Points on a hilly landscape, in no order, each with its height.
A climber steps from a point to whichever of its 2 nearest points has the largest rise for the distance, and stops where none of them is higher. Distance is the straight distance between rows; heights are no part of it.
j137: [ 88 112 124 131  82  51 149  81  86  99  87  91  86 118  99 115 112 110
 113  78 113]  (h 4.62)
j191: [123  70  78  95 119 150  43 120 116 111  78 134  74 138 111 105  82  89
  49  90  78]  (h 2.09)
j926: [ 83 108  96  83 112 122  88  96  93  96  91  77 132  45  68  77  85  84
 122 119 108]  (h 4.78)
j148: [106 104 116 112  66  87 112  97 105 102  95  62  88  44  95  73 128 118
 116  87  79]  (h 8.36)
j949: [110 101 125 129  72  86 131  84 118 105  69  83  71  86 106  94 131 108
 105  65  85]  (h 4.83)
j61: [ 80 116  89 136  79  36 128 119  88 100 132  84  73 121 125 140 125 127
  92 121 117]  (h 4.08)
j165: [ 86 116  93  97 122  72 115 105  73  93 141 112 132 133  88 127  78 108
 123 139 143]  (h 7.12)
j360: [109  94  98  92 112 140  80  92 116 101  76 106 103  89 104  77 101  81
  91  88  87]  (h 3.43)
j150: [127 105 110  80 110 131  97  88  89 106 110 106 112 106 117  76  98 102
 119  85  93]  (h 5.19)
j88: [ 75  81  66  94 102 123  53 129 125  89  63 107  95  78  67 107  80  61
  61 114  91]  (h 2.62)
j711: [125  93 102  68 111 139  84  99  98 103 118 111 111  88 132  69 105 112
 113  96  74]  (h 4.68)
j237: [128  97 104 112  84  84 118  92 107 105 115 104  76 124 136 102 130 125
  99  75  70]  (h 6.24)
j121: [ 78  84  63  89 105 109  55 137 124  96  79 125 105 113  37 121  53  43
  55 122 115]  (h 1.42)
j413: [ 81  86  84 114 106  87  80 121  98 103  99 124  90 152  73 146  67  75
  64 117 118]  (h 0.93)
j423: [ 94 111 108  69 118 125  87  91  85  96 103  80 146  60  72  64  79  84
 134 105 126]  (h 5.51)
j933: [ 95  74  82  99 114 121  66 118 108 102  83 117  88 113  90 119  69  73
  63 106  97]  (h 2.13)
j19: [ 82 101  93  88 106  99  91 111  87  97 126  99 114 101 100 122  91 103
 106 130 112]  (h 5.29)
j259: [ 85 108 120 109  97  88 122  79 101 101  67  78 102  69  78  79 101  87
 115  80 117]  (h 8.02)
j491: [119 111 108  82 117 114 106  96  72 104 136 116 113 131 130  98  89 116
 123 111 116]  (h 4.25)
j324: [ 89  79  77 107 101 125  60 125 120 103  74 110  79 111  97 118  89  82
  51 102  85]  (h 1.63)
j489: [109 101 100 130  88  61 125 106  93 105 116 117  71 162 141 145 115 115
  85  93 105]  (h 2.80)
j598: [ 99 106 120  93 122 113 111  71  93 102  82 104 120  96  86  80  78  83
 120  92 128]  (h 6.33)
j143: [156  90  93 120  81  82 129  90 115 113 112 112  69 143 150 106 136 118
  93  59  51]  (h 5.70)
j709: [102 112 114 105  80  77 115  94  97 103 120  86  94  86 116 102 126 126
 112  94  89]  (h 5.90)
j750: [ 91 112  96  84  77  82  96 116  88  96 134  65  98  39 114  89 139 133
 126 133  71]  (h 5.92)
j660: [120  93 114 129  69  95 119  77 135 109  56  92  64  82 106  84 136 103
  92  53  72]  (h 4.63)
j388: [100  79  81  88 130 139  58 115 110 103  75 128 106 117  78 101  64  57
  73 106 120]  (h 1.45)
j566: [130 104 131 107  94 101 136  72 105 103  65 100  87  96 103  70 122 101
 117  53 103]  (h 4.76)
j594: [ 77  86  78  91 106  92  66 127 120 102  97 135 108 136  33 132  42  57
  67 121 121]  (h 0.77)
j923: [102  91  92 107  84 118  84 103 125  99  93  92  77  78 117  99 116 107
  72  94  62]  (h 5.03)
j628: [105 103 107  80 104 135  77  99 104  89  90  80 113  40  94  62 111  97
 112  96  83]  (h 7.58)
j395: [ 75 126  98  99  86  61 110 119  77  92 148  62 115  68  92 109 116 127
 133 141 117]  (h 7.59)
j399: [142  92 106 121  79  89 122  83 127 112  81 116  63 138 137 103 129 107
  77  50  60]  (h 5.30)
j501: [ 73 104  73  75 105 128  56 116 119  83  75  87 131  33  55  91  87  60
  94 123  98]  (h 4.15)
j984: [ 89 116  96 121  80  56 126 111  87  93 135  82  84 110 120 128 128 129
 110 116 100]  (h 4.61)
j279: [ 86 123  96  88  84  64 103 117  86  96 147  57 103  51 104 102 131 138
 130 136  93]  (h 6.66)
j511: [ 79 126  99 102 107  63 125 103  75  95 145  96 127 108  94 114  89 116
 129 137 139]  (h 6.27)
j92: [126 102 124  96 108 122 116  68 106 101  79 101  98  96 107  68 105  98
 119  59 105]  (h 5.13)
j447: [ 99  96 100 101  84  92 103 106  96 103 118  92  86  97 127 115 111 117
  98 102  82]  (h 6.67)
j759: [ 98  93  98 102  90 106  94 101 108 106 101  90  96  86 112  97 110 103
 100  94  84]  (h 5.86)
j126: [ 63 107 103 104 110  58 136  81  92  91 106 107 124 129  55 115  70  79
 106 122 147]  (h 6.90)
j621: [ 94 105 120 123  78  71 125  89 103 109  87  80  82  91 109  99 124 113
 106  79  92]  (h 5.24)
j320: [113  97  97  75 103 152  68  97 116  95  88  89 114  45 107  52 114  95
 111  94  63]  (h 8.31)
j922: [111 107 112  78  94 124  92  89  87 101 104  70 127  40  92  57 100 112
 137  99  91]  (h 6.74)
j783: [ 86 132  94 134 100  41 129 111  81 107 142 101  90 136 131 140 124 138
 111 124 127]  (h 3.59)
j741: [ 78 113 115 105 101  69 129  80  80  92 112  82 127  92  75 103  87 103
 124 112 134]  (h 4.66)
j372: [122  96  86  93 115 113  92 117  80 104 132 135  93 164 136 130  91 127
  87 108 106]  (h 3.33)
j497: [103  95 102 109 100  92 110  97  95 101 101 104  80 123 116 123 105 111
  92  97  98]  (h 7.65)
j610: [110  92 106 115  85  88 118  93 107 113  99 110  74 134 126 112 118 108
  81  77  81]  (h 6.81)
j153: [122 102  93  88 128 124  95 104  76 104 140 128 116 148 138 109  91 122
 109 111 112]  (h 3.80)
j901: [132  96 115 128  79  91 131  80 128 107  65 108  64 118 122  95 132 100
  92  45  69]  (h 5.00)
j840: [119  79  89 100 108 144  69 112 114 107  77 127  74 134 120  99  85  94
  61  84  81]  (h 2.45)
j961: [ 78  96  89  76 104 123  73 110 108  92  87  88 121  50  76  91  79  68
 103 118 101]  (h 5.05)
j812: [ 92 110 125 107 113  96 125  66  95  96  65  89 117  94  69  68  88  84
 120  79 130]  (h 7.11)
j145: [ 80 109 104 112  95  65 118 109  85  96 125  86  98  97 108 122 110 120
 114 118 117]  (h 5.25)
j364: [ 86 101 110 110  96 102 100  89 111  96  67  84  94  78  85  86 104  84
 100  89 105]  (h 7.13)
j800: [105  90  99 125  93  73 119 104  86 108  94 123  70 166 124 138  98 103
  70  87 105]  (h 2.42)
j51: [ 98 122 129 116  98  57 147  78  83  96 110 101  96 131 102 113 109 117
 120  94 121]  (h 4.21)
j81: [ 96  79  96 124 107  80  88 116 101 113  86 138  76 170  83 145  64  83
  54 109 116]  (h 1.47)
j23: [ 95  98  80  86 115 104  82 123  82 106 137 110 113 116 116 123  90 116
 103 140 108]  (h 4.46)
j877: [108  87  96 101 111 130  83  94 115 109  81 120  91 119 110  96  92  83
  79  83  93]  (h 2.92)
j130: [ 69 109 106  96 104  62 133  82  91  87 108  85 139  97  43 101  66  82
 120 118 142]  (h 5.64)
j102: [108  81  89  97  75 125  75 114 123  99  98  84  79  51 120  91 128 109
  71  89  39]  (h 5.68)
j829: [115  84  95  95 115 156  72  92 131  95  66 109  87  82 108  62  99  82
  93  78  86]  (h 3.83)
j369: [ 90  81 103 133 102  78 110 105  97 107  84 125  72 169  97 147  89  95
  59  92 111]  (h 2.00)
j94: [124  84  87  96 103 110  87 113  93 105 127 124  92 144 140 118 102 117
  81  98  78]  (h 3.93)
j202: [130  93  98  91 107 124  93  99  95 100 112 118 100 123 126  97 106 116
  95  89  83]  (h 4.57)
j935: [115  80  92 102  99 150  67  99 140  90  61 100  73  63 108  67 129  87
  81  75  66]  (h 4.37)
j965: [ 76 135  97 105 107  51 130 107  68  92 146  74 132  87  83 106 106 124
 138 143 138]  (h 6.55)
j632: [115 111 123  81 121 102 115  78  69 106 125 111 133 120 111  88  82 113
 140  97 134]  (h 4.79)
j80: [102 120  90 122  95  55 133 106  79 101 138 109  83 154 140 141 123 132
  99 104 116]  (h 3.22)
j370: [116 121 135  81 122  96 131  65  67 104 105 110 135 115 100  78  81 106
 150  86 140]  (h 5.18)
j391: [ 74 108 101  93 114  67 129  99  86  94 128 123 131 139  63 126  62  96
 115 138 148]  (h 8.30)
j233: [ 82  77  65  98 107 118  53 131 130  91  60 120  95 102  58 107  70  52
  56 113 109]  (h 2.05)
j418: [109 109 117  73 116 137  90  82  79 102  93  83 139  58  86  53  87  95
 143  98 111]  (h 6.06)
j272: [ 77  98  97  99 108 114  86 101 106  95  74  93 110  73  68  89  87  73
  96 102 110]  (h 6.07)
j344: [119  94  89  77  83 131  75 113 128  94 103  86  92  43 120  71 141 111
  87 102  31]  (h 6.36)
j513: [ 93 117 119 109 103  69 134  80  76  97 115  94 117 112  94 104 101 120
 132 106 129]  (h 4.09)
j684: [104 102 104 101  76 102  97 102 112  98  93  70  79  41 101  77 125 108
 102  96  64]  (h 7.76)
j35: [106  80  76  96  88 142  60 117 139  94  71  97  77  62 113  87 126  99
  66  93  45]  (h 4.97)
j757: [ 78  92  67  83 100 130  52 123 127  82  63  93 113  48  64  90  91  53
  79 118  97]  (h 3.44)
j544: [ 76  89  86 101 109  83  92 115 103 105  97 132 108 146  50 137  49  67
  72 119 128]  (h 0.38)
j612: [113  98 120  81 119 131 102  79  93 104  88 106 116 103 105  73  89  93
 116  81 110]  (h 5.67)
j433: [ 82 106  97  94  97  85 104 108  79  94 131  83 119  77 100 106  95 109
 117 127 111]  (h 6.25)
j39: [112 104 104  82  78 123  88 105 115 102 102  76  96  37 114  69 136 125
 101 104  39]  (h 6.91)
j782: [104 113 133  78 121 100 126  66  76  97  98  96 140  98  82  72  77  95
 136  82 135]  (h 5.61)

Where does a climber stop that starts at each point below?
j544 => j433
j660 => j497
j566 => j259
j783 => j433
j153 => j259
j513 => j391
j94 => j259
j926 => j320
j711 => j259

Call two points neighbours if one is among the 2 nearest of the other. Go from one point of each pair to the other, from neighbour to neighbour, staying as high as possible. Name the lowest point that can't be avoided.
j433, j391 => j153
j395, j320 => j513
j395, j391 => j511
j933, j259 => j324
j320, j961 => j926
